Each row is a point on a landscape with many valleys, with its height.
A ball rolls from a point to the lowest of its 4 nearest points, and stops where none of them is lower. Distance is the straight distance between rows; heights are no part of it.
j819 (h 33.9): [ 1.21  2.13 -2.70 -0.24 -1.77  0.61  0.49  2.78  3.04  1.09 -0.87 -2.02
 -1.96 -2.23  1.35  1.83 -0.14 -1.01 -2.05  0.74 -0.23 -0.83  1.24 -0.78
  2.02  1.58 -0.18  1.08 -1.26 -1.59 -1.27]
j552 (h 35.9): [ 1.36  0.52  3.28  0.84 -2.33 -0.68 -0.35  0.37 -1.46  0.25 -0.77  2.07
  3.76  3.18 -1.53 -1.54  0.37 -1.12  3.49 -1.21  0.19 -3.63  1.11  4.25
  2.08 -3.52  0.75 -0.43 -0.35  0.69 -0.11]
j466 (h 28.3): [ 2.37 -2.80 -1.88  0.80  0.00  3.04 -0.57  2.47 -1.54 -0.34 -3.44 -2.59
 -0.02  0.83  2.99 -1.62  0.56 -2.10 -2.36  0.14 -1.37  0.90  1.04  2.40
  2.26 -0.59  1.12 -1.20  2.31  1.74  0.40]
j743 (h 26.1): [ 2.79 -1.50 -2.42  2.19 -0.86 -0.16  2.43  1.20  1.46  0.04 -2.30 -1.14
 -1.25 -0.11  0.28  1.20 -1.93 -1.54 -0.56  0.38 -0.67 -2.81 -1.07  0.69
  2.33  0.64 -0.56  1.29  0.87 -1.14 -1.20]
j951 (h 30.8): [-2.62  2.27 -0.90 -0.64 -3.87  2.49 -1.09  3.02  0.48  0.15  0.42  0.39
 -1.77 -2.30  1.88 -0.73  1.55  0.65 -0.62  0.07 -1.06  3.06  1.11  0.66
  1.90 -0.51  3.40  0.32  1.92  2.86  0.43]
j219 (h 16.2): [-3.99  2.03  0.43  0.60 -1.89  2.03 -4.39  4.40  3.54  1.19  3.69  0.61
 -2.08 -0.03 -2.11  0.39 -0.49  1.48 -2.89  0.63  0.38 -2.80  1.01 -0.80
 -1.24  1.22 -2.19  2.84 -1.80 -0.80  2.00]
j6 (h 13.3): [ 0.92  2.16 -0.47 -0.65 -3.65 -0.11  0.28  2.40  0.36 -0.31 -0.21  1.07
  0.25 -1.34  0.77 -0.27  0.28 -0.60  1.37 -1.44 -0.40 -0.02  1.68  1.02
  1.65 -1.63  0.61 -0.20  1.48 -0.80 -0.26]
j149 (h 11.8): [-1.03  2.88  2.40 -0.78 -5.16 -0.33 -2.72  3.96  2.00  0.58  2.33  1.71
  0.59 -0.40 -0.40  1.21 -0.56  0.97  1.85 -2.22 -0.70 -1.75  1.93  1.32
 -0.72 -1.41 -0.30  0.12 -1.96 -0.88  0.93]
j229 (h 20.4): [-2.55  0.35  0.38  1.42 -0.49 -0.07 -0.03  2.91  2.78  0.00  3.35  1.70
 -2.57 -0.39 -2.10 -1.81 -1.32  1.05 -3.45  0.93  1.64 -2.57 -0.24 -1.82
  1.58  1.75 -1.94  3.30 -0.82 -1.81 -0.27]
j394 (h 14.7): [ 2.65  0.10 -1.99 -1.10 -0.06 -0.40  1.65 -1.24 -0.97 -0.43 -2.02 -1.38
  0.11 -1.65  2.59  0.04  0.65  0.54  0.15 -0.60 -0.66  2.31 -0.10  0.41
 -1.09 -2.34  0.71 -1.29  2.30  0.58  0.06]
j341 (h 33.2): [ 3.41 -2.89 -1.64  0.63 -1.20 -1.16  1.70  0.30 -0.14  0.36 -6.13 -1.31
  0.23  1.58  1.24  3.26 -1.49 -3.52  3.19  1.30 -2.43 -2.64 -1.31  1.25
  1.50  0.83 -0.94  0.82 -0.35 -0.29 -2.45]
j666 (h 21.7): [-3.33 -0.66  0.65  1.63 -1.01 -1.24  0.96 -2.47 -2.28  1.09  2.13  0.32
 -0.22  1.33 -1.75 -2.93 -0.30  0.36  0.96 -2.77  0.16  0.00  1.83  2.69
  1.59 -1.51 -0.44 -0.17  2.15  1.82  1.20]
j970 (h 34.9): [-1.38 -2.59  0.38 -2.06  0.68  1.32 -1.60 -3.04 -0.80  1.29 -2.82  2.21
  0.48  0.53  1.27 -1.28  1.06  4.15 -4.69 -0.29 -1.31  5.46  2.93 -0.47
  1.94 -0.86  1.63 -3.28  4.21  6.27  0.42]
j513 (h 10.0): [ 0.67  1.60  0.37  1.19  0.01  1.24  0.61 -0.42  4.70 -2.84  2.42 -0.92
  2.18  1.43 -1.83  1.12 -0.85 -1.86  2.88 -0.93  3.21 -1.79 -3.77 -2.22
 -0.77  0.62  1.26  1.76 -7.08 -3.40 -1.79]
j874 (h 27.2): [-2.29 -1.86 -0.56  1.96 -1.29 -0.63 -0.22 -0.31 -5.77  1.15 -0.20 -0.53
  0.59  1.06 -1.61 -2.31  1.13 -0.94  2.96 -1.84 -0.91 -1.35  1.32  4.41
  5.00 -2.37  1.94 -0.41  3.03  1.91 -0.78]
j536 (h 33.5): [-0.91 -3.03  2.48  1.49  1.71 -3.63  1.85 -3.32 -4.11 -1.52 -0.23  0.72
 -0.30  0.29 -0.35  1.05  0.07 -0.22  1.53  0.91  0.41 -0.73 -2.28  0.60
 -3.18  2.61 -1.31 -0.41  2.80  0.29 -1.41]
j597 (h 34.8): [-1.25 -2.92  2.34  0.29  1.27 -1.96  0.32 -3.42 -3.95  1.87  0.81  0.95
  2.25  2.69 -2.39  0.04  2.32  2.32  5.36 -1.03  0.93 -0.94  3.41  3.78
 -0.24 -2.35 -0.29 -1.15  2.36  2.33 -0.69]
j669 (h 17.5): [ 3.10 -0.05 -2.10 -0.26 -1.04  1.61  1.18  1.83 -0.09 -0.36 -2.36 -1.93
  0.20 -0.51  2.43  0.21 -0.62 -1.32 -0.38 -0.51 -1.43  0.77  0.38  1.06
  1.63 -2.22  0.50 -0.05  1.74  0.02 -0.29]
j899 (h 63.4): [-0.55  0.95 -4.28 -1.09  4.69  1.81 -1.94  0.75  1.05  1.02 -0.16 -0.62
 -1.23 -4.44  3.48 -2.09 -0.84  3.11 -7.54  0.69  0.40  3.01 -1.15 -2.94
  0.18  3.21  0.46  0.10 -0.76 -0.37  3.07]
j934 (h 9.2): [-2.84  1.22  3.10  2.91  0.99  0.40  1.40 -2.31  0.70 -0.28  4.88 -1.36
  1.14  3.07 -3.56 -2.75  0.37 -2.08  0.24 -0.10  2.86  0.77 -2.64  0.52
 -0.64 -1.19  0.19  1.40 -1.28  1.46  2.57]
j712 (h 29.6): [-0.20 -0.16  1.57 -0.84 -1.80 -0.95  0.54 -2.37 -1.68  1.23  0.44  2.19
  0.34  0.45 -1.15 -1.07  0.16  1.05  1.91 -1.64  0.40 -0.04  2.21  1.42
 -1.19 -2.27 -0.79 -0.98  2.28 -0.51  0.68]
j329 (h 35.2): [-4.25  2.79 -1.04 -0.97 -1.63 -0.39 -0.65 -1.32  0.23  1.60  3.17  1.53
 -2.17 -2.68  0.67 -2.03  0.68  1.42 -1.94 -2.82  0.74  3.10  2.64 -0.31
 -0.66 -1.33  0.69 -1.00  0.71  0.28  1.94]
j507 (h 15.2): [ 1.78 -4.19 -1.69 -1.41  1.38 -0.44 -0.07  0.11 -4.53 -0.39 -3.11 -3.33
  0.84  1.21  2.93 -1.20  1.48 -1.01  0.08  1.25 -1.31  1.87  0.13  2.16
 -1.82 -0.67 -0.73 -2.44  2.47  1.65 -0.32]
j889 (h 18.5): [ 0.57 -0.55  0.93  1.25  3.15  0.79  0.68 -0.41  6.24 -2.79  0.09 -0.56
  0.93  1.56 -1.50  0.47 -0.78 -1.14  2.46 -1.37  1.89 -3.63 -3.34 -0.31
  0.62  2.45  0.40  1.26 -5.43 -3.15 -2.86]
j175 (h 29.3): [ 0.73 -0.96  3.65  2.85  1.04  1.31  0.94  1.35  2.70 -3.13 -0.49  0.58
  2.63  2.14 -0.55  0.02  1.58 -2.64  3.88 -0.11  0.92 -3.77 -4.46  2.22
 -0.46  0.06  0.32  0.78 -2.22 -1.39 -1.16]
j339 (h 39.9): [-1.17  1.66  2.57 -2.58 -2.64 -0.77 -0.59 -1.26 -0.55  1.39  2.45  1.75
  1.44  2.08 -1.27 -1.11  1.95  2.07  2.43 -2.55  2.13  0.81  4.36  2.85
 -0.80 -3.87 -0.04 -1.82 -0.58 -0.03  0.51]
j371 (h 5.6): [ 0.21 -0.13 -0.54  2.06  1.93 -1.54  0.78 -2.85 -0.07 -0.16  1.27  1.47
 -0.93 -1.52 -2.83 -1.56 -2.62  0.37 -3.26 -0.21  1.34 -1.06 -1.68 -1.66
 -0.92  2.06 -0.73  1.09  0.53 -1.92  1.13]
j198 (h 26.7): [-0.29  0.01  2.17  2.45  2.84  0.38  0.26 -0.10  2.72 -3.24  1.30  1.46
  0.22  1.25 -2.27 -1.73 -1.56 -2.47  0.19  0.02  0.97 -2.89 -2.71 -0.13
 -0.97  1.32 -0.08  1.62 -1.12 -1.88 -0.78]
j815 (h 36.7): [ 3.64 -0.84 -3.24 -0.01  3.38 -1.57  1.23 -2.43  0.35 -0.22 -1.98 -2.34
 -1.14 -1.86  0.09  2.28 -3.94  0.79 -1.78  1.27 -0.92 -1.24 -3.00 -3.33
 -1.36  2.99 -1.61 -0.50 -1.74 -2.66  0.11]
j573 (h 15.3): [ 0.84  2.29  2.30  2.08 -1.14 -0.64  0.22 -1.98  1.21 -0.80  3.48  1.20
  2.30  1.68 -2.32  0.15  0.26 -1.33  1.89 -0.12  2.79  0.00 -3.31 -1.50
 -2.46 -3.76  0.49  0.89 -2.81 -0.97  0.99]
j751 (h 29.7): [ 0.62  0.71 -1.06 -0.85  0.41  3.38 -1.30  1.73  1.50 -0.35 -1.65  0.26
 -0.46 -0.94  3.14 -1.05 -0.43  0.03 -4.19 -0.09 -0.84  3.93  0.01 -0.49
  1.71  0.20  1.66 -0.98  2.02  1.77  0.59]
j223 (h 9.5): [-2.82 -3.40  4.55  0.38  3.28 -3.99  0.87 -2.03 -5.61 -1.60  1.50  0.31
  2.61  3.01 -1.75  1.80  5.56  0.56  4.11  0.35  1.41  0.22  0.70  2.74
 -0.67  1.00 -0.51 -0.27  1.01  2.49 -1.20]
j84 (h 42.8): [-3.19  2.60 -2.29 -4.39  2.07  5.44 -2.59  2.63  3.48  2.87 -2.61 -3.05
 -1.83 -3.00  0.51  2.02 -0.25  0.74 -4.11  4.21 -1.51 -0.42 -0.99 -3.87
  0.75  5.63 -0.49 -0.16 -3.62 -0.87 -3.64]
j570 (h 13.7): [ 0.36  0.59  1.00  0.06  1.19 -0.59 -0.43 -2.00  3.70 -2.86  1.91  1.35
  0.93  0.64 -3.23  1.05 -3.11 -0.04  0.16 -0.95  1.29 -1.59 -2.09 -3.10
 -0.32  0.67 -0.15  1.56 -4.47 -2.99 -0.29]
j730 (h 35.3): [ 4.06 -3.14  0.09 -1.43 -0.03 -4.31  2.18 -1.50 -2.91 -0.38 -2.45  0.58
  0.49  0.17  2.41  3.58 -0.30 -0.21  2.92  2.98 -0.44  0.31 -1.62 -0.74
 -3.42  1.43 -2.09  0.22 -0.09 -1.33 -1.68]
j938 (h 17.3): [ 2.72 -2.35 -0.60 -2.08  2.40  1.11 -0.18  0.73 -0.20 -0.78 -4.42 -1.22
 -0.33 -1.14  2.66 -1.06 -0.11 -0.19 -3.35 -1.31 -2.23  2.69  0.76 -0.60
 -0.68 -0.56  1.01 -2.09  2.58  1.88  0.30]
j18 (h 49.9): [ 3.14 -3.26 -2.13  2.98  3.90 -0.18  3.71  0.58  1.65 -1.82 -2.68 -1.72
 -3.53  0.40 -0.15  0.81 -1.08 -1.63 -0.89  4.44 -0.89 -2.95 -5.00 -1.95
  1.39  6.05 -0.67  2.48  0.22 -1.05 -3.37]
j10 (h 40.1): [-1.74 -0.67 -1.96  0.54 -1.72  3.49 -1.05  2.14 -1.79 -0.64 -0.13 -1.82
 -0.51  0.86  1.47 -2.37  2.47 -0.58 -2.20 -0.39 -0.84  3.45  1.60  1.85
  4.43 -1.29  3.79 -0.93  2.30  4.15  0.94]
j942 (h 22.0): [-1.12  0.29  3.34  3.80 -0.48  1.49  1.83 -0.64 -0.03 -1.73  1.08 -0.14
  2.26  3.73 -2.99 -2.30  3.33 -2.45  2.10  0.26  1.35 -2.07 -2.77  3.48
  0.49 -1.27  1.69  1.79 -0.44  1.05  0.51]
j908 (h 12.9): [-3.01  2.53  2.04  1.14 -5.34  1.09 -2.91  3.43  0.21  1.26  2.65 -0.06
 -0.84  0.66 -1.01 -2.41  1.08  0.86  0.35 -1.91 -0.17 -1.06  2.09  3.33
  0.95 -1.19 -0.43 -0.33  0.29  1.30  1.40]
j267 (h 19.9): [ 1.22  2.10 -3.51 -4.26  1.90  1.22 -0.21 -0.39  2.04  0.63 -1.91 -2.19
  0.71 -3.61  1.51  2.65 -2.04  1.14 -2.61 -0.07 -1.42  2.64 -0.46 -5.44
 -0.03  2.25 -0.16 -2.02 -3.03 -1.32  0.62]
j808 (h 27.7): [-1.38  1.22  1.60 -0.20 -2.18 -0.78 -1.30 -0.49 -2.24  1.88  1.90  0.97
  1.96  3.35 -2.39 -2.85  1.75  0.84  3.84 -2.75  0.44  0.67  4.17  3.43
  1.92 -3.87  0.67 -1.67  0.71  1.70  1.42]
j16 (h 36.5): [ 2.05 -0.56 -3.96  0.96  2.05 -0.56  2.21 -0.73  2.50 -0.63 -2.12 -1.15
 -3.12 -0.27 -1.49  2.33 -2.63 -0.45 -2.41  2.24 -1.03 -3.14 -2.40 -2.04
  3.00  3.61 -0.85  1.86 -2.23 -2.51 -3.42]
j125 (h 12.6): [-1.57  3.50  1.74 -0.80 -3.80  0.37 -3.26  3.89  2.61  0.18  3.33  1.06
  0.56 -1.90 -1.22  1.10 -1.15  1.99  1.81 -1.86 -0.91  0.24  1.91 -0.65
 -2.66 -1.38 -0.91 -0.19 -1.77 -0.72  1.06]
j398 (h 10.2): [-0.25  3.75  2.75  0.80 -3.78 -0.73 -1.20  0.76  0.78  0.02  2.51  0.67
  1.71  3.03 -1.54 -0.92  0.12 -0.05  1.73 -0.12  1.08 -0.38  0.30  0.60
 -0.40 -3.34 -1.97  0.27 -1.93 -0.71  1.76]
j109 (h 40.7): [ 2.16 -3.21 -0.91  2.66  2.05 -1.41  1.80  0.04 -2.95 -1.02 -2.28 -2.02
 -1.13  0.54  2.04  0.57 -0.34 -1.74 -1.61  4.05 -0.68 -0.99 -3.52  1.04
 -0.82  4.02 -1.57 -0.13  2.33  0.38 -0.28]
j952 (h 11.5): [ 0.34 -2.61  1.26 -4.09  0.27  0.66 -1.40 -0.67 -0.60  1.16 -3.52  2.36
  0.33  0.32  2.64  0.41 -1.07  2.78 -4.83  0.18 -2.97  5.32  3.89  0.08
  1.28 -1.46  1.26 -1.69  3.39  4.73 -0.26]
j628 (h 34.2): [-2.08 -0.01 -1.81 -0.53 -0.04  1.89 -0.24 -2.55 -0.66  1.06  1.07 -0.55
 -0.30 -0.56  1.74 -1.78  3.81  2.03 -0.29 -1.27  0.00  4.27  1.95 -0.01
  1.76 -2.08  2.27 -1.72  3.11  4.13  1.04]
j745 (h 42.5): [-3.02  1.86 -4.53 -0.60  0.99  0.66 -1.05  2.95  1.52  1.89  2.30  1.33
 -4.08 -3.68  0.61 -1.39  0.10  1.71 -5.48  2.57  0.78 -1.14  0.10 -3.66
  1.56  2.77 -2.14  3.37 -0.41 -3.09  1.58]
j273 (h 30.7): [ 2.47 -2.21  1.40 -0.52  1.26 -3.17  0.42 -2.45 -0.12 -1.17 -1.53  2.15
  0.90 -0.28 -0.71  2.65 -2.63 -0.30  3.35  0.54 -0.22 -1.66 -1.21 -0.77
 -2.34  0.40 -1.00 -0.11 -0.78 -1.69 -1.45]
j82 (h 21.5): [ 3.72 -6.05 -0.71 -0.55  1.19 -0.77 -1.15  2.89 -6.42 -0.45 -4.12 -3.82
  2.15  3.15  3.65 -1.02  0.51 -2.95  0.04  2.17 -2.79  0.28  0.91  2.38
 -0.54  0.83 -1.11 -0.99  1.52  0.88 -1.47]
j744 (h 35.7): [ 1.84  1.34 -3.86 -1.01  2.35  0.97 -0.65  2.32  3.72  0.92 -2.32 -2.75
 -2.14 -1.02  2.52  1.02 -1.30  0.08 -5.57  1.24 -1.32 -1.12  0.25 -1.98
  3.27  3.98 -1.50  0.32 -2.22 -1.91 -1.64]
j780 (h 15.4): [ 1.03  0.35  1.22  1.54  2.53  0.57  1.47 -1.93  3.13 -2.15  1.65 -0.03
  2.73  1.16 -1.36  2.01  0.63 -1.71  4.49 -1.29  2.57 -0.80 -4.72 -2.21
 -4.01 -1.05  0.08  0.70 -4.45 -4.58 -0.22]
j288 (h 38.4): [ 1.60 -1.30 -1.64  0.90  1.12 -2.34  2.75 -1.88  1.73 -0.75 -4.81 -1.06
 -2.28  1.20 -0.16  3.56 -3.20 -2.33  2.82  2.02 -2.13 -2.41 -2.77 -0.28
  0.68  3.34  0.44  0.74 -2.56 -1.84 -4.34]
j266 (h 12.8): [ 4.40 -2.12  0.31 -2.65  2.30 -0.01  0.24  0.88  0.29 -1.43 -6.15 -1.49
  0.72  0.50  3.52  1.04 -0.69 -1.01 -0.28 -1.41 -3.11  1.37  1.77 -1.17
 -1.87 -0.34 -0.56 -2.35  0.54  1.23 -1.07]
j478 (h 58.7): [ 1.27 -2.25 -0.80  2.81  4.09 -1.33  2.23 -1.77 -0.72 -2.05  0.08 -0.12
 -2.00 -2.28 -0.43  0.07 -2.20  0.14 -2.20  2.18  0.08 -2.64 -4.66 -2.69
 -1.64  5.21 -0.10  1.18  0.94 -2.42 -1.21]
j363 (h 6.3): [-2.78 -0.87 -0.13 -0.56 -0.03 -0.82  0.22 -3.07 -2.26  2.33  2.44  0.28
  0.01  0.28 -0.80 -2.21  2.66  2.38  3.05 -3.38  0.40  1.22  4.66  2.30
  1.64 -2.65 -0.23 -2.10  2.26  3.10  0.64]
j994 (h 30.5): [-4.42  0.27 -1.32 -0.62 -2.08  0.41  0.50 -2.56 -0.71  2.28  1.99  0.23
 -0.72 -1.18  0.49 -2.31  3.68  1.78  0.65 -2.21  0.66  4.59  3.99 -1.04
  1.84 -2.05  2.04 -2.11  2.15  4.55  1.09]
j902 (h 7.8): [-1.89 -0.05  4.36  2.64  2.72  0.11  0.58 -2.12 -2.18 -1.46  0.95 -0.43
  3.20  2.78 -1.73 -0.18  3.78 -2.72  4.57 -0.14  1.60  0.10 -3.32  2.27
 -2.91 -0.95  0.04 -1.44 -0.16  0.73  1.59]
j443 (h 16.5): [-1.20  2.08 -0.94 -0.84 -1.29 -0.32 -2.71  0.10  1.59  0.27  3.41  1.92
 -0.30 -2.47 -2.28  0.22 -2.70  1.00 -2.39 -1.49  0.32 -0.54  0.94 -2.98
 -1.25  1.23 -1.47  1.28 -3.66 -3.01  1.59]
j143 (h 14.5): [-3.08  2.73 -1.18 -0.95 -1.30  2.42 -3.01  4.61  4.33  1.61  2.62 -0.28
 -1.78 -4.65 -1.63  2.06 -1.58  1.11 -0.53 -0.47 -0.88 -1.36  1.70 -2.25
 -1.01  2.43 -0.20  1.56 -2.59 -2.26 -0.37]
j660 (h 36.9): [-2.18 -1.45  3.41  1.02  1.92 -0.64 -0.18 -1.83 -5.20  1.66  1.46  0.18
  3.87  4.68 -2.53  0.25  2.91 -0.08  5.80 -0.23  0.57 -1.50  0.67  3.67
  2.16 -3.34  0.91 -0.49  0.71  2.67  0.08]
j337 (h 37.1): [ 1.94 -2.65  0.59  2.05  2.00 -3.01  2.58 -1.49 -0.71 -1.24 -1.36  1.01
 -1.02 -1.28 -0.64  0.71 -2.53 -1.36  0.92  1.74 -0.36 -2.33 -3.42 -0.40
 -2.17  3.53 -0.16  0.63  1.10 -1.05 -1.47]
j523 (h 24.4): [ 1.69 -1.57  1.72  1.57  0.45 -1.82  1.46 -0.69  1.09 -1.62 -2.39  2.77
  0.57  0.29 -0.60  1.29 -2.38 -1.63  2.64 -0.50  0.01 -3.37 -1.48  0.33
  0.79  0.45  0.05  0.80  0.49 -1.15 -1.04]
j696 (h 37.5): [-2.29  2.25 -3.15  0.83  0.08  1.41 -1.14  2.08  1.09  1.51  1.73  0.13
 -3.50 -3.62  2.43 -1.60 -0.64  1.03 -4.60  1.91  0.86  2.08  0.60 -2.05
  0.12  1.48  0.25  1.26  0.22 -0.80  2.19]
j603 (h 32.0): [-3.62  3.20 -1.91  0.59 -1.96  1.61 -1.48  3.54  0.72  1.14  2.08  0.97
 -3.60 -3.45  1.13 -1.99  0.22  0.78 -3.01 -0.37  0.11  0.56  1.67 -0.38
  0.65  0.61  0.57  0.74  1.35 -0.42  1.34]
j728 (h 45.9): [-0.72  3.26 -1.35 -1.38 -1.38  1.27 -2.22  1.67  1.40 -0.10  1.44  0.31
 -0.36 -5.02  2.74  1.29 -0.82  0.31 -2.29  0.51  0.23  3.76  0.64 -3.53
 -0.93 -0.04  0.96  0.17 -0.27  0.30  1.22]
j510 (h 29.0): [ 2.12 -3.99  0.00  0.24 -0.13 -1.96  0.99  0.47 -7.22 -0.22 -3.12 -1.64
  1.34  2.09  2.58  1.50  1.30 -3.50  1.44  3.42 -1.50 -0.49 -1.44  3.05
  0.37  0.84 -1.19  0.76  1.89  0.55 -1.66]
j477 (h 47.2): [ 1.37 -0.39  5.29 -0.22  0.81 -1.05  0.12 -2.28 -1.96  0.39  0.01  2.41
  3.92  4.35 -1.39  1.31  3.02  0.02  5.53  0.84  2.76 -1.17 -0.77  2.43
 -2.22 -2.66 -0.24 -0.54 -0.29  0.29  0.25]
j64 (h 26.6): [-3.01  0.21  1.10  1.73 -0.48 -1.36  0.25 -2.11 -0.59  0.54  2.25  2.28
 -1.00  0.70 -2.28 -2.75 -2.35  1.06 -3.57 -1.42  1.62  0.25  0.70  0.56
  0.42 -0.26 -1.30  0.10  1.43  0.00  1.79]
j687 (h 11.2): [-3.87  1.96  1.81 -2.91 -3.09  0.71 -0.48 -0.33 -0.01  1.39  3.19  2.56
  0.02 -0.40  0.13 -1.35  3.03  3.70  1.79 -1.92  0.69  4.11  5.20  0.21
 -0.52 -2.79  2.29 -1.87  1.37  3.41  0.53]
j645 (h 31.9): [ 3.53  0.38 -3.54 -0.49  0.45  0.49  1.22  0.65  3.74  0.97 -4.33 -3.01
 -1.68 -0.52  1.40  3.19 -2.05 -2.19 -1.65 -0.64 -2.30 -1.14 -0.18 -0.93
  2.52  1.69 -1.06 -1.05 -1.55 -1.42 -1.78]
j290 (h 37.9): [ 0.14 -1.87 -1.26 -1.02 -0.29 -0.49  1.40 -2.87 -5.32  1.17 -1.28 -1.75
 -0.65  0.23  0.55 -0.22  3.08  2.11  3.03  0.03  0.41  0.98  2.48  2.71
 -1.05 -2.22  0.45 -3.19  2.81  1.28 -0.58]
j827 (h 40.0): [ 1.67 -0.03  0.52 -2.91 -2.32 -0.92  0.91 -2.14 -1.83  1.45 -0.50  2.20
  0.35  0.77  0.23  0.27  2.91  2.50  4.74 -1.46  1.14  0.13  4.09  3.10
 -1.66 -3.75  1.82 -1.91  2.08  0.38 -0.36]
j308 (h 17.1): [ 1.30  0.37  2.84  1.39 -0.82 -0.60 -0.25 -0.56  2.97 -1.85  0.19  1.71
  3.00  2.23 -2.17  0.38 -1.83 -1.28  1.82 -1.39  1.12 -2.05 -2.47  0.44
  0.13 -1.21 -0.14  1.08 -2.41 -1.09 -0.55]
j12 (h 16.4): [-0.76  2.59 -1.98 -2.18 -0.88 -0.62 -1.10  0.20  2.21 -0.03  1.05  0.15
 -0.88 -4.00 -0.33  2.19 -2.83  0.87 -1.08 -1.07 -1.01 -0.17  1.02 -4.09
  0.86  1.79 -0.64  0.22 -3.04 -3.81  0.03]
j809 (h 16.1): [ 2.65  1.52  0.22 -2.86 -2.83  1.05  0.12  2.07  0.43  0.12 -2.24  0.16
  1.52  0.08  3.26  1.96  1.13 -0.76  0.71 -0.23 -2.08  2.88  1.74 -0.26
  2.03 -2.76  2.39  0.53  1.24  2.77 -0.73]
j216 (h 4.0): [-1.32 -2.34  2.52  1.42  1.55 -1.67  1.17 -1.95 -4.43 -0.10 -0.29  1.32
  1.17  1.49 -1.92 -1.27  0.25 -1.23  2.60 -0.44  0.30 -0.96 -1.01  3.11
 -0.76  1.47  0.07 -0.57  3.19  0.73 -0.61]
j340 (h 30.9): [ 1.21 -1.35  0.18 -0.49 -0.97 -2.30  1.14 -0.96 -6.11  0.99 -1.87 -0.41
  0.52  1.01  0.03  0.32  2.04 -0.78  4.67  0.56 -0.73 -1.55  1.19  2.95
 -0.60 -2.60  0.15  0.02  2.84  0.67 -1.26]
j479 (h 8.1): [ 4.89 -1.37 -0.35 -2.84  0.17 -0.36  1.23 -0.38 -1.48  0.36 -3.57 -2.11
  1.03  0.22  2.82  1.66  1.99 -0.18  2.15  0.89 -0.54  0.90  1.86  1.05
 -2.92 -2.44  0.33 -2.27  1.50  0.92 -0.41]
j609 (h 28.0): [ 3.76 -0.63 -2.65  1.70  1.74  0.09  1.20 -0.21 -0.41  0.24 -2.27 -1.86
 -1.30 -1.34  2.13  0.33 -2.41 -0.16 -3.22  1.18 -0.55  0.22 -1.48 -0.49
  0.03  1.00 -1.41 -0.86  1.48 -1.32  0.55]
j849 (h 17.0): [-2.75  2.86  0.87 -0.95 -1.21  1.37 -4.09  1.10  1.87  0.15  4.68  0.88
  0.43 -0.94 -2.73  1.31 -3.15  2.48 -2.21 -0.08  0.18 -0.03  0.33 -3.42
 -2.27  0.03 -2.23  1.91 -3.34 -2.39  4.04]
j847 (h 16.9): [-2.41  3.11  1.46  2.80 -1.06  1.97  0.04  2.42  2.58 -0.57  4.67 -0.41
 -1.34  2.31 -3.51 -1.90  1.51 -0.60 -2.24  1.53  3.04 -1.55 -2.54 -1.62
 -1.02  0.29 -0.59  3.99 -2.73 -0.36  1.60]
j11 (h 16.7): [-5.13  3.42  1.69  1.74 -3.05  0.09 -3.91  1.80  0.99  1.21  5.76 -0.04
 -1.76  1.63 -1.83 -1.79  0.55  1.91 -1.57 -0.37  0.61  0.41  1.74  0.19
 -1.27 -1.51 -1.69 -0.24 -0.78  0.59  4.04]
j330 (h 19.0): [-0.05  1.96  0.96  1.43  1.15  0.76  1.59 -2.07  1.79 -1.16  4.70 -0.37
  1.96  0.74 -2.88 -1.39  0.30 -1.77 -0.21 -0.56  3.00 -0.94 -3.39 -3.11
 -2.75  0.14  1.76  2.41 -3.39 -2.74  2.33]
j212 (h 15.8): [ 4.04 -3.35 -1.18 -1.13  2.18 -1.91  1.15  0.62 -1.86 -0.37 -3.68 -3.17
  0.03 -0.03  3.66  0.63 -0.82 -0.89 -0.91  1.87 -2.14  1.18 -1.09  0.48
 -2.55  0.96 -2.77 -2.25  0.45  0.12 -0.06]
j518 (h 24.1): [-2.74  2.60 -2.71 -1.17 -0.05  0.48 -1.49  0.29  0.10  0.94  3.06  1.13
 -2.54 -4.85 -0.34 -0.67 -1.11  2.13 -4.96  0.66  0.83  0.60  0.64 -2.54
 -0.94  2.46 -0.07  1.28 -1.67 -2.73  3.00]
j181 (h 30.0): [ 0.36 -0.35 -1.30  0.80  1.88  0.01  1.25  0.93  3.40 -0.89  0.51  1.29
 -2.48 -1.37 -1.70  0.20 -2.39 -0.06 -2.00  0.94  0.23 -3.92 -1.66 -2.56
  2.81  3.66 -0.97  2.53 -1.48 -2.34 -2.74]
j674 (h 19.3): [ 2.20  0.26  0.52 -3.70  0.90  1.15 -0.61  0.97  1.68 -1.00 -3.09  0.37
  1.52 -1.03  2.62  0.96 -0.45 -0.01 -2.01 -0.50 -1.56  3.94  1.14 -1.31
  0.40 -2.13  1.34 -1.60  1.91  3.26 -0.41]
j561 (h 23.0): [ 0.89  1.67 -0.22 -3.36 -1.94  1.92 -0.54 -0.43  0.11  0.31 -0.60  1.50
  0.08 -0.66  2.64  0.84  1.83  1.38 -0.67  0.23 -0.51  4.56  1.80 -0.59
  0.47 -3.21  1.91 -0.96  2.40  3.61 -0.29]

For each start below, name the point where the ball stops.
j899 | j398
j815 | j479
j745 | j398
j696 | j398
j645 | j398

Call two points neighbours if one is among the 4 nearest of the other. Go from one point of each pair to the other, from neighbour to neighbour, staying as low as possible. Name the highest point that can't be avoided.
j934 / j479 | j669
j513 / j934 | j780
j398 / j934 | j573
j479 / j952 | j938
j363 / j371 | j64
